Each row is a point on a tangle of strands that fork, close into loops and nearly touch. The rows are in no order.
In the rows, 128 means zero.
Points whose rows are less than 192 apart are linked; no others are. Some points are linked to none.
nudak: [144 125 145 129 134  98 127 178 115 136 142 149  81 155 108 111  94 115
 108 162 105 119  95  95  68  70 115 151 132 147 154 156 101 110 123 131
 163 150 110 148  89 103 129 142 160  59  85  96 127 136 189  74 111 102
 128]
Kesiv: [123 117 126 140 152  91 141 126  96 112 113 120 147 119 111 134 136 182
 157 143 154 102  90 137 132  98 161 141 118 135 170 110 145 139 120 108
 177  91 125 119 129 114 120  88 132 147 156 125 156 118 143 133 143 120
 131]
Mif: [ 88 132 102 116 144 211 106  93 179 167  53 118  97 156 134 131 164  82
  77 107 148 166 163 112 117 168 131 135 172 102  74 147 133 131 153 167
  96 152 123 121 159 168 158 131  97 128 120 121 113 127  80 104  96 164
 147]
Tuno: [144 141 169 144  93 104 111 142 115 136 125 161  63 129 135 103 116 119
  61 146 121 140 108 107  99  74 122 123 105 136 145 179 136 105  85 131
 163 166 115 151 110 112 138 179 184  62  79 111 147 137 151  88  97 136
 115]
rol: [163 105  93 110  60 126 155 132  99 143 209 100 155  71 135 129 121 148
 121 122 114 107 171 118 131 107 134  74 105 149 140 131 130 126  66  78
 109 145 149 156 148 141 101 144 175 105 185 127 126 147 153 134  97 119
 121]
Resek: [212 117 183 127 106 134  79  54 166 114  54 127  81 134 144 115 126  51
 118 126 108 169 108 124 148 148 112  97 148 131 131 109 134 127 171 136
 104  96 176 154 135 125 139 151 132 115  68 197 136 108 105 167  98 162
 119]
Nopag: [ 66 129  94 114 149 167 162  99 129 164  70 138 124 100 131 110 185 133
 109 151 181 116 164 107 144 155 190 132 137 117 111 139 188 140  65  94
 118 110 106 104 147 171 147 118 120 147 151 105 158 123  68 145 129 123
 143]
ved: [ 78 146 114 131 155 130 125 124 122 115 108 158 155 143  76 180 111 150
 145 134 147 144 149 172 142 101 132 138 110  99 119 113 115 119 163 164
 160 111 118  87  87 111 172 124 101 146 143 136 140 118 145 157 172  77
 128]
vegu: [191 100 179 104 100 135 109  88 154 116 136 110 129 110 125 120 124  96
 162 162 112  65 126  96 100 178 115 130 108 158 172 109 152 133 154  94
  90  55 179 152  89 147 123 167 159 138 106 181 100 110 139 208 148 141
 144]
guda: [148 126 115  83 109 137  78  65 135 146  85  69  99  92 134 153 135 120
  98 112 160 211 136 198 153 166 122 114 138  86 123 130 121 145 117 160
 103 123 161 137 153 161 163 171 115 151 132 153 125  81 101 156 137 129
 114]
naf: [106  97  94 133 166 167 153 111 119 163  88 133  96 127 148  96 162 134
 116 147 167 101 132 114 115 154 143 133 156 144 141 168 147 140  43 142
 115 120 101 107 115 164 121 127 105 134 130  84 125 120 107 118 150 154
 147]
gos: [ 97 113  99 137 176 124 134 152  89 112 162  89 116 126 184 104 132 130
 111 115 130 110 107 189 146 175 111 127 203 129 166 105  71 118  76 186
 110 173  97 100 149 136 100  98  80 176 112 133 133 134 138 105 167 142
 110]
Fanug: [115 102 132 109 132  83 137 165 142 148 140  91 173 153 123 190 124 196
 190 148  85 120 142 134 144 143 114 161 141 138 130 106 115 154 228  81
 125  68 138 147 172 111 110  80 116 156 195 156 108 125 136 135 124 107
 137]
gera: [ 57 137  95 171 111 197 105 112 143 169  67 135  90 131 144 115 151 110
  59 107 165 169 177 139 130 133 143 143 171 111  93 150 164 130 105 143
 119 173 112  98 183 154 147 145 138 121 105  84 143 125  97  67 110 179
 122]
Kupi: [ 99 125  67 109 164 117 141 175 138 156 198 101 177 163 132 151 160 157
 126 134 118 134 138  97 127 152 126 138 188 126 104 125 100 134 165 125
 118 121  80 115 169 101  79  78  73 138 183  91 108 199 131  76 136 102
 166]
Nibi: [113 146 139 139 119 140 132 159  82 110 135 186 167  69 156 122 136 146
 117 140 133  95 137 107 139 122 131 153 121 146 127 102 188 134 117 105
 134 146 129 119 111 139 121 131 146 171 137 201 149 136 109 124 101 177
 145]
zelab: [176 140 138 122 165  82 145 161  94 127 157  96 139 107 162 110 130 155
 134 111 129  79  68 140 136 130 113  74 121 151 157 140  83 143  80 112
 141 165 104 170 132 145  71 107 111 168 141 130 114 123 148 125 104 141
  99]
siv: [ 84 138  99 172 106 170 130 110 116 130  86 160 125 140 137  94 148 109
  52 107 166 152 151 118 154  89 178 120 179 123 110 136 157 106  77 155
 145 195 104 100 179 128 144 113 158 106 118  71 187 145  76  62 100 186
 118]
timu: [105 174 120 153 173 136 158 195 112  97 209 162 169 123 139  99 150 130
 162 127 146  86 107  64 102 137 122 114  75 174 102 123 135 108 134 115
 176 174  67 112 103 113 106 124  83 157 130 113 124 160 145  63 156 129
 148]
gel: [112 143  99 144 151  87 141 191 115 121 150 128  97 171 112 121 109 142
 118 151 118 135  86 100  87  71 156 157 160 141 148 136  80 125 120 154
 171 171  99 119 119  82 123 107 149  67 108  53 151 149 188  51 144 106
 113]
zafa: [165 125 143 108 147 164 122  91 146 129  98 156 125 124 131 125 152 117
 109 128 149 132 109 105 130 159 122  68  90 100 119 174 139 123  83 132
 121 134 117 142  86 134 143 145  91 148  93 146 117 113 102 147 127 113
 134]
leval: [ 95 153 130 169 112 139 171 163 145 110 168 174 184 149 109  94 136 134
 189  83 109  84 143  81 121  93 150 148  89 127  87 119 155 114 195  82
 143 143 150 136 179 113 133  71 137 101 149  99  99 156 120 132 107 142
 131]
zur: [157 125 154  93  67 137 109 101 136 122 166 110  74  73 126  82 156 107
 123 146 140 145 146  79  80 129 140 141  76 168 134 115 161 120 107  64
 111 107 157 156 170 169 121 207 211  88 150 130 130 119 133 160 109 184
 130]
moren: [ 80 154 106 145 169 118 135 151 114  85 114 153 155 171  89 158 129 162
 219 154  86  84 119 111 145 116 154 187 111 146 128  72 142 121 212 115
 178  85 111  89 120  90 138  86 103 162 145 161 166 131 175 167 187 101
 127]
viz: [121 123 125 126 131  72 130 154 107 128 164  94 102 152 142 124 102 136
  88 136 135 161 101 180 155 154 123  88 144 108 151 174  94  99  37 143
 134 156 129 145 140 108 131 143 140  82  95  84 137 120 163  90 176  60
 104]
Pekog: [163  97 107 113 129 130 125 118 106  95 142 111 141 139 110 127 112 113
 118 132 149 118 122  94  93  98 165 140 195 115 171 101  80 120 118 187
 137 135 153 121  76 109 145  98 133 127 139 111 131 130 141 139 138 130
 139]
zas: [110  99  88 140 177 133  95 112 123 130 116 103 109 177 167 115 153 102
  86 123 153 157  88 169 146 181 114 119 210 104 141 137 106 134  83 196
 117 129  92  73 142 109 119  87  67 154  81  91 121 138 125  65 175 117
 124]
teba: [119 115  97 112 131 172 136 106 119 158  61 178 118  82 117 141 125 140
 122 101 139 103 158 139  93  92 112 120 109 140 128 150 165 163  83 144
 106 132 134 104  95 182 141 119 137 167 163 164 130 124  78 176  90 199
 132]
mig: [ 84 148 116 106 113 167 107 114 121 151 108 101 115  88 141 152 127 127
 108 108 143 142 172 190 154 157 128 133 143  92 107 136 124 125 123 149
  88 157 147 120 142 185 135 158 129 156 146 167 131 114  82 164 112 150
 113]
Dus: [139 106 117 152 166 138 118 109 130 119  68 109  94 198 140  86 149  84
  85 119 151 146  79 139 132 173 139 107 215 122 153 144 104 124  81 206
 116 143 111 125 125 113 149 111 101 118  58  85 136 106 106  96 172 139
 112]
mevip: [ 73 113  99 114 111 154 130 128  95 134 141 150 173  77 120 175 141 165
 136 179 148 108 198 120 130 141 159 149 123 118 107  96 158 138 109  94
 125 110 144 117 113 153 144 150 137 164 176 174 146 134 106 149 118 126
 158]
Fegot: [108 149 137 183 138 125 139 105 110 144 106 171 116 120 163 126 127 162
 112 104 115 122 110 190 184 124  80 111 113 135 153 146 170 143  65 130
 138 133 105  98 141 115 117 120 119 162 101 156 153 141 116 113 140 146
 102]
tad: [ 98 134 153 105 145 135 113 101 176 174   5 127  90 151  99 126 144 115
 151 120 147 177 123 149  97 134  88 155  96 122 103 165 124 161 189 132
 112  69 121 121 143 162 174 131 109  99 143  89  88  73  85 167 123 117
 133]
Des: [146 139 142 107 173  88 162 122 134 126  34 128 146 197  80 141 108 104
 201 144 115  98  98 135  93 109 112 166 154 173 162 111  87 155 219 158
 141  53 124 116  77 106 147  76  96 125 132 113  98 121  97 176 177  86
 134]
sikuv: [121 132 115 144 123  79 138 132  90 102 166 108 116 138 135 115  94 148
 118 103 143 138  90 206 154 107 142 115 140 105 184 131 100 110  62 170
 154 157 118 116 138  98 127 109 140 105 115  87 152 110 162 128 169 106
  88]
Gez: [174  69 111 114  54 141  94  85 110 135 205  92 154  78 159 155 128 145
 121 127  95 164 163 133 162 158 110  86 102 125 130 109 162 139 102  97
 105 112 182 145 151 112 110 137 145 134 180 167 133 147 154 125 106 131
 126]
mekom: [ 86 111 105 139 151 149 148 131 130 136 150 130 126 140 109 110 146 146
 145 120 171  81 159 106  73 130 132 134  94 126 135 147 130 134  82 147
 127 129 101 106 110 180 127 137 117 142 145  66 107 129 124 130 153 125
 144]
mizu: [130 127 107 109  85 124 147 129 104 132 148 103 138  76 118 152 115 131
  93 114 135 146 160 174 143 111 159  91 144 106 129 139 113 127  91 137
 115 176 151 144 132 146 129 134 151 124 167 123 155 117 106 149 106 121
 108]
rav: [107 139 120 162 134 147  96 149 138  88 170 159 127 169 127 137 108  95
 111 147 116 163 122  84 115 117 142 172 145 118 102 100 128 121 194 160
 162 140 132 110 117  62 143 126 114  91  81 125 141 154 174  46 148 105
 161]
kugam: [ 91  99 100 174 146 150 148 130 133 112 179 154 131 157 141 129 120 133
 172 138 130  84 144 113  92 116  91 171 127 128 143 105 125 137  99 135
 145 112  99  82 110 121 102 103 115 148 132 105  97 147 169 110 161 124
 162]
Kisip: [ 96 131 115  76 123 121 122 133 174 131  95  92 143 124  63 140 163 162
 141 138 154 152 162  98  82 104 178 154 114 134  76 144 117 158 216 109
 131 110 130 142 177 165 149 108 122 117 232  75 116 146  85 142 100 135
 152]
vugin: [ 96 145 126 188 165 154 175 130 113 119 138 209 172 123 147 130 143 141
 148 103 105  99 135 131 158 112 110 112  88 144 109 127 178 139 100 107
 148 139  89  95 117 117 118  94 114 162 118 163 142 156 103 124 130 140
 120]
dega: [120 148 153 115 156 104 145 158 149 140 120 102 150 140 124 145 147 154
 157 124 112 114 119 131 157 168 122 134 148 119 101 115 109 120 197 114
 104  96 114 135 148 127  99  96  84 150 140 137 117 129 108 150 139 113
 129]
migi: [148 152 150 176 126 103 172 133 128 124 127 175 131 170 120 112 104 138
 145  96  94 111  89 143 161  60 100 121  88 120 157 153 130 117 114  98
 170 140 131 140 127  80 136  88 145  77  95 127 122 138 170 141 129  97
  98]
pof: [186  96 117  78 140 142 147  78 149 149  98  97 142 121 127 139 159 110
 156 137 142 120 129 127 135 196 125  73 111 109 116 132 136 130  92 120
  78  82 149 148 103 165 153 138  97 158 142 136 104  96 110 200 155 105
 125]
nogo: [144 129 137 113 158 131 136  96 143 137   4 118  89 181 110  84 145  81
 120 132 163 145  84 134 115 145 147 150 202 139 167 135 104 121 134 177
 133 105 127 124 120 128 171 116 110  90  85 103 123  96  84 132 158 134
 114]
Ruriv: [ 64 127  70 148 115 126 151 169 144 154 173 116 178 144 117 140 156 176
 143 123 118 134 183 104 131 109 147 162 154 124  79 131 138 148 184 113
 134 132 116 103 195 120  94  78 127 129 199  84 123 192 105  67  85 139
 157]
rof: [107 122 156 132 109 129 104 162 138 121 184 124 132 121 138 143 116 141
 141 138 126 143 145  87 127 161 112 139  92 132  87 123 146 112 183  86
 132 119 133 147 130 119 117 169 129 133 129 147 102 135 154  84 111 128
 163]
nozi: [167 150 132  90 166 105 169 164 113 162 143 104 150  81 123 110 154 167
 161 117 137  65 120 134 113 142 121  65  71 148 114 159 134 153  90  69
 120 145  95 181 111 192  92 146 124 173 153 130 105 119 113 159 111 128
 112]
kolu: [130 104  90 126 133 180 140  99 105 177  73 142  86 103 147 113 151 135
 103 121 146 119 128 123  94 122  97  95 143 150 147 186 162 160  25 146
  90 142 104 104 106 201 112 136 125 150 149 131 131 125  97 142 102 183
 117]
girof: [158 129 175 146 129 124 160 121 122 100 132 106 101 144 168  63 131  83
 120  95 107  98 104 144 178 188 126 136 182 125 174 117  92  93  96 156
  93 156 135 140 135 118 122 119 135 108  61 162 128 117 129 151 166 151
  86]
guvo: [113 124 107 190 113 146 146 113 107 111 138 141 178 131 151  92 157 123
 107 106 157 148 136 104 174 124 178 106 134 117 112 129 161 114  55 143
 143 165 116 110 169  94 127  88 126 129 134  78 161 149 109  85 120 151
 125]
bazu: [ 84 132 137  90 155 149  97 138 165 137 122  87 165 127 125 153 145 133
 150 129 128 144 170 100 133 194 142 160 147 105  74 120 137 129 209 121
  74 109 133 141 143 161 124 133  97 190 178 143 104 125  82 152 112 147
 157]
Befo: [160  91 139 108  89 140  95 102 144 136 120 131 116 136 125 179  90  93
  81 139 102 176 140 127 126 126  88 107 141 113 126 136 121 134 144 152
 112 118 157 147  85 105 141 150 121 105 102 165 120 129 154 129 107 113
 148]
Mil: [ 91 173 126 174 112 133 143 172 131 116 180 155 139 141 129 123 104 120
 128  75 115 140 146 143 141  87 112 100  73 116  81 153 138 123 153 121
 164 178 112 124 142 124 104 140 134 103 102  88 116 163 134  82 115 130
 118]
lero: [100 148  98 171 158 147 173 156 103 110 153 156 159 152 149  86 167 126
 128 107 140 110 116  81 125 140 154 113 141 136 110 132 124 103  79 137
 151 184  66  91 149 104 103  83  88 141 126  74 141 170 125  68 149 150
 137]
siz: [156 183 157 113 105 106  92 123 139 102 125 156 139  77  78 128 117 148
 132 116 150 140 125 145 101  39 141 112  16 125 122 136 129 132 172 112
 177 161 149 167 103 145 161 171 169 136 145 137 137 129 123 175  68 131
 121]
nafel: [172 142 155 146 137 105 168 166  88  86 157 135 123 131 178  68 113  92
 112 126  91  70  65 108 164 149 145  97 197 134 165 105  83  72  89 164
 110 195 117 158 123 102 110 111 132 131  69 166 147 129 126 132 153 164
  99]
Fur: [ 92 148 126 135 154 159 144 151 117 135  95 187 116 131  89 148 108 119
 134 128 122 118 147 133 105  98 101 147 113 115 119 135 113 120 147 156
 150 138  93  96  63 126 158 130 107 123 106 149 129 123 130 160 145 120
 132]
Dinuv: [128 124 103 144 169 139  92 162 117  73 195 123 127 152 148 153  85 102
 125 114 122 122 120 160 106 130  57 125 148 120 132 100  69 131 146 201
 135 172 101  76  69 110 100 140  86 175  91 129  96 153 180  88 160 120
 149]
Bep: [151 147 157 114 105 112 103 112 124 151  73 148  52 102 113 118 135 133
  70 158 135 156  98 124 120 101 129  73  62 135 113 198 161 134  71  99
 151 143 116 161 115 140 135 202 147  92  90 109 158 117 125  89  85 120
 108]
dis: [136 152 158 124  71 106  98 113 154 106 155 134 141 119  71 159  92 145
 146 136 137 149 142 154 121  63 133 117  28 104 142 128 123 136 166 100
 171 117 143 151 113 132 160 172 179 103 160 127 127 115 175 159 101  97
 142]
fero: [171 121 142 151 100 102 126 123  94  86 167 115 121 137 134  94  87 129
 119 135 131 110  84 123 122  82 154 133 153 131 216 111 100  95  84 156
 145 137 153 140 131  84 132 113 182  96 118 116 136 116 180 128 132 147
 112]
lor: [151 125 133 109 128 127 139 133 109  89 141 130 159 113 120 108 138 123
 138 155 143  60 131  53  85 124 186 154 166 152 161  74 107 102 138 138
 129 122 142 137  81 111 149 103 139 137 127 149 148 123 132 161 152 141
 153]
loro: [ 96 135 137 114 160 124  82 170 153 111 161 126 129 154  95 145 110 122
 137 139 141 160 127  81  99 137 140 158 111 108  91 112 116 107 221 142
 150 122 117 136  94  96 136 148 105 119 114 125 119 131 169  81 139 103
 154]
fozi: [136 102 138 140  91 145 134 137 117 124 165 118 153 103 179 126 128 109
 131 145  80 116 155  79 162 175 127 163 186 150 118  67 141 118 141  96
  82 115 172 134 151 104 105 106 119 143 127 201 134 140 117 122 124 146
 136]
Zir: [180 152 136 125 171 102 176 191  89 110 143 130 151 128 158 103 131 128
 116 101 104  87  66 119 148 124 131  67 163 135 131 125  72  94 108 130
 147 192 104 167 113  94  90  84 102 140  97 147 137 150 142 115 103 123
 100]
saniz: [188 149 143  65 110 101 117  64 141 158  63  94  87  86 127 125 145 110
 143 136 152 167 106 186 144 151 131 106  96 104 119 122 130 123 121 117
  93 111 164 161 169 172 155 174 157 113 140 155 143  71  97 194 119 129
  79]
Tute: [128 132 123 185 152 141  69 127 112  76 165 156  94 178 161 136  90 116
 105 103 117 147  92 175 122 113  51 157 137 119 152 116 114 136 121 209
 154 159 106  67  99  77 105 134 111 149  49 119 136 148 180  61 177 152
 120]
Dapuv: [143 132 152  99 136 141 139 159 108 102 134 148 157  98 125 137 144 122
 146 178 126  34 141  51  93 159 155 150 136 157 130  77 142 103 170  99
 115 113 127 142  42 136 141 131 120 170 104 195 126 107 130 194 159 111
 172]
peza: [109 154 128 105 157 117 160 151 150 141  85 115 141 132  81 127 149 147
 135 105 140 115 133 111 108 104 175 139 137 122 101 132 100 125 176 126
 137 144 118 135 150 142 136  83 101 118 169  87 129 146  83 132 105 120
 129]
pefe: [146 139 158 146 142 102 118 165 100 124 171 141 157  81 167 132 126 175
 168 136 109  74 101 132 126 131  95 130  99 177 148 109 173 156 115  71
 124 107 130 139 114 137  76 115 137 189 160 208 116 134 142 131  99 173
 136]
fol: [105  77 127 130  95 156 129 129 132 158 199 101  99  88 163 120 134 145
 120 172 109 118 171 139 170 213 114 155 111 149 126 136 168 138  92  61
  70  76 123 143 154 179  92 209 120 133 117 144 127 126 149 109 137 113
 137]
gena: [ 83 140 138 154 144 107 143 113 117 168  53 141 106 135 121 132 132 169
 127 117 138 146 130 201 180 124 117 128  96 128 138 171 172 148 100 110
 154  92 110 110 163 140 131 137 142 124 119 101 151 118 112 120 152 104
 104]
Biz: [ 96 125 113 129 108 100 150 151 134 143 131 119 165 136  97 166  95 185
 176 127  91 118 161 156 125  65 125 172 127 131 136 122 111 150 198 100
 153 102 146 130 153 123 121  88 158 110 204 127 107 127 143 145 100 120
 141]
netez: [122 114 151  88 131 129 104  76 165 157  28 106  60 134 119 148 120  98
 100 144 117 186 141 147 100 141  88 184 150 153 112 119 121 148 200 138
  98  83 155 138 156 156 151 160 141  96 127 130 109  72  96 158 112 139
 130]
devaz: [183 106 169 135 131 110 108 117 122 100 141 125 135 108 141 124 120 148
 173 154 101  73  89  99 122 134 102 136 111 172 183  98 162 142 128 107
 115  56 150 148  73 132  99 125 131 169 117 199 100 132 149 149 139 153
 150]
fekab: [ 70 135 109  90 115 139 135  96 138 129  96 128 148  95  80 153 173 143
 134 169 187 120 196 121 127 150 207 146 114 108  92 107 143 140 122 104
 134 114 141 130 148 169 170 139 130 148 181 135 161 111  80 189 134 103
 152]
tefik: [109 179 116 185 102 134 163 143 124 105 146 178 161 136 114  94 105 123
 144  87 110 122 120 134 145  50 141 134  92 113 103 135 132 117 158 108
 159 175 142 117 168  92 136  90 167  83 119  94 141 154 128 117 101 142
 110]
nabuv: [158  98  90 123 131 117  80 135 118  98 191 111 169 135 145 169  90 120
 110  93 143 164 124 177 132 127  98  95 132 101 128 137  84 131 125 190
 134 165 132 121  94 113 108 110  90 161 127 121 107 139 155  89 124 104
 130]
boduz: [ 83 112 112 134 147 160 139 143 122 151  94 164 116 129 127 151  99 117
 123 103 114 106 157 158  97  90  76 148 164 142 137 135 114 149 121 184
 113 146  98  73  84 156 134 116 117 144 122 143 103 136 101 154 120 173
 135]
tobi: [ 98 106 155 145 130 157 134 174 130 153 174 135 114 111 150 136 106 133
 147 149  96 120 163 126 138 160  71 143  96 152 109 153 150 137 139  80
 105  99  95 128 118 152  87 181 117 159 116 162  97 132 155 118 107 124
 160]
tun: [157 126 142 130 110  98 134 152 142 130 158 100 108 150 141 110 127  97
  90 115 116 166 102 138 166 154 154  87 160 100 105 154  99 100  93 134
 116 162 140 172 138  91 119 140 128  62  93 102 131 143 146  90 134  76
 104]
lusuv: [ 65 124 110 178 113 162 143 125 174 124 134 153 149 172 135 121 154 122
 148  99 119 134 169  92 113 112 139 182 151 124  83 116 156 127 169 109
 122 109 149  92 189 108 141  86 134  97 146  69 113 162 112 103 111 154
 141]
pire: [135 130 163 106  97 160  99  97 166 123 131 133 102  85 116 110 157  95
 135 175 154 143 171  60  88 145 142 124  29 154  84 122 171 126 140  56
 111 115 136 156 127 175 140 230 147 126 136 132 111 107 130 153  90 126
 165]
ret: [115 103 111 180 123 150  79 115 129 116 160 178 125 189 148 168  90 111
 104 123 102 171 143 126 131 113  82 137 136 106 122 131 159 141 123 160
 146 137 116  77 120  64 122 114 120  96  70 117 131 158 177  39 147 104
 150]
nupo: [101 155  78 160 145  98 156 173  80 107 178 124 127 149 122 121 108 159
 131 122 132 135  92 156 135  75 153 143 158 130 153 117  98 119 103 148
 168 168 103  77 167  91 115  82 139 117 144  58 157 141 184  79 139 109
 107]
Vaso: [149  77 134 121  80 138  97  98 131 132 190 105 167  93 171 147 134 119
 150 149  94 137 172 107 160 188 108 133 128 147 111  73 180 133 134  80
  75  89 180 131 153 124 110 140 128 174 160 181 108 136 126 153 122 151
 140]
lese: [151 128 146  61 129 105 153  95 160 175  91  90 132 107 116 144 139 141
 180 153 130 135 146 156 151 187 130 110  86 119  93 128 134 134 147  84
  78  73 150 152 155 178 152 157 123 140 167 149 122  78 105 212 127  95
 109]
degin: [214 137 170 103 129  73 119 112 147 110 106  82 126 148 109 119 111 104
 159 115 121 116  79 147 143 134 143 105 136 119 160 109  93 116 165 146
 124  98 162 164 104 107 142 106 134 108  91 142 115 104 120 174 146 103
  93]
kov: [ 85  88 134 115 105 129 121  96 144 129 132  96 127 134 112 155 122 129
 147 156 132 120 174 160 130 160 139 193 162 115 148  96 121 125 152 149
 117  73 158 110 144 130 161 136 144 121 151 130 133  95 128 163 178 104
 142]
pide: [110 138  87 117 182 119 134 201 141 127 223 103 155 149 133 137 152 141
 153 129 151  93 136  87  85 153 115 118 124 148 108 121  84 144 148 128
 139 151  68 116 126 135  68 105  72 167 162  80  86 167 157  81 149 116
 155]
tosi: [207 121 160  81  94 140  84  99 138 131 152  85  59  81 133  88 141 112
 117 124 119 148  93  95  74 139 115 106  91 154 140 130 143 116 113 111
  81 110 154 174 146 169 129 211 173 128 127 163 118 107 130 168 118 187
  97]
vab: [101 115 140 143 155 114 135 111 141 112  62 157 144 163  95 141 111 132
 181 137  95 114 123 109 123 108 123 197 148 155 140  96 135 149 213 129
 144  58 145  95 119  91 146  68 120 134 131 151 129 133 135 158 162 109
 146]
Bam: [148 121 123 143  93 137 125 140 105 114 157 124 151 108 178 117 126 126
 114 146  96 139 133  68 146 117 149 176 188 141 127  84 143 128 166 105
 129 128 164 129 159  89 119  95 148 111 131 156 143 150 123  64  87 176
 144]
mufo: [180 114  91 129 127 108  90 139 122 132 174 131 165 131 125 171  97 147
  72 103 130 197  89 160 150  80 126  62 120  95 136 158 110 149  91 161
 162 172 131 135 111 100 105 108 130 124 155  98 135 137 150  59  90  90
 120]
geki: [223 135 155  97 113  80 118  97 150 129 122 101 104 156 113 121 105  89
 115 108 121 169  83 153 128 118 137  73 129  87 137 149  81  96 110 150
 117 151 158 168 115 108 158 147 149  58  93 107 128 105 136 155 125  77
  78]
Pipom: [147 159 184 146  96 126 130 116 141 121 121 131 102 117 162  88 127 108
 114  90 110 141 121 161 166 145 120 129 128 107 140 120 131 103 121 121
 102 144 157 151 166 125 134 162 164  83  84 160 147 103 120 158 134 147
  84]
bofo: [ 66 117 120 124 142 124 128  91 153 179  31 131 108 131  88 158 130 161
 135 134 145 164 159 177 123 119 105 164  93 136 114 177 159 169 144 115
 135  67 113 103 147 169 150 135 137 120 165  84 112 102  92 148 120 111
 127]
begip: [102 110 110 105  84 120 128 121 151 133 152 122 173 102  69 203  90 153
 152 131 121 140 193 153  97  81 132 135  82 109 114 126 108 144 172 104
 131 125 148 131 115 156 151 155 167 132 224 123 115 127 132 186  82 102
 148]
ledo: [187 131 176  78 134 128 123 127 145 132 137 100  87 104 145  84 146 104
 131 147 132  77 100  85 107 190 141 120 113 148 137 121 128  97 127  96
  80 101 141 167  98 165 122 194 128 134  84 153 123  86 113 182 124 140
 125]
muf: [151 116  99 104  88 118 121 126 114 158 132 112 152  88 123 173 121 129
  63 129 126 194 136 135 158  90 164  91 141 108 109 135 129 140 101 109
 158 160 136 131 143 106 112 124 148 120 169 119 161 140 134  91  77 104
 132]
metek: [197 148 145  89 119 141 104  86 126 138  97 139  75 117 122 124 147 123
  98 132 151 140  87 141 135 118 101  32  61 103 138 202 148 137  54 133
 122 138 123 175  92 148 142 195 125 140  90 149 131 102 116 143 118 121
  99]
tanav: [158 141 158 110 154  87 139  99 119 121  41 100 123 180 109 115 112  85
 143 135 129 131  59 144 122 120 138 146 188 154 168 103  84 140 183 172
 139  80 143 132  79 101 140  91 115 110  72 141 127 117  94 143 172 106
 123]
nivi: [145 164 175 168  95 113 132 116 151 116 116 177 118 147 138 117 108 101
 120 103  87 148 124 162 194 111  98 124 106  91 130 129 131  93 133 113
 147 134 147 143 142  81 138 133 153  74  60 151 148 129 152 144 137  97
 102]

A piece is two or more points that can be reached from each other along the links. Count, over all rows, the pieces, the separate loops (a circle has one, a figure eight two, a Y none), the forks (points with three links) and the tips (points with one).
pieces => 4
loops => 0
forks => 7
tips => 15

How many points has the smallest loop of links through each point below? Write - if it is on no loop.
mekom => -
girof => -
Vaso => -
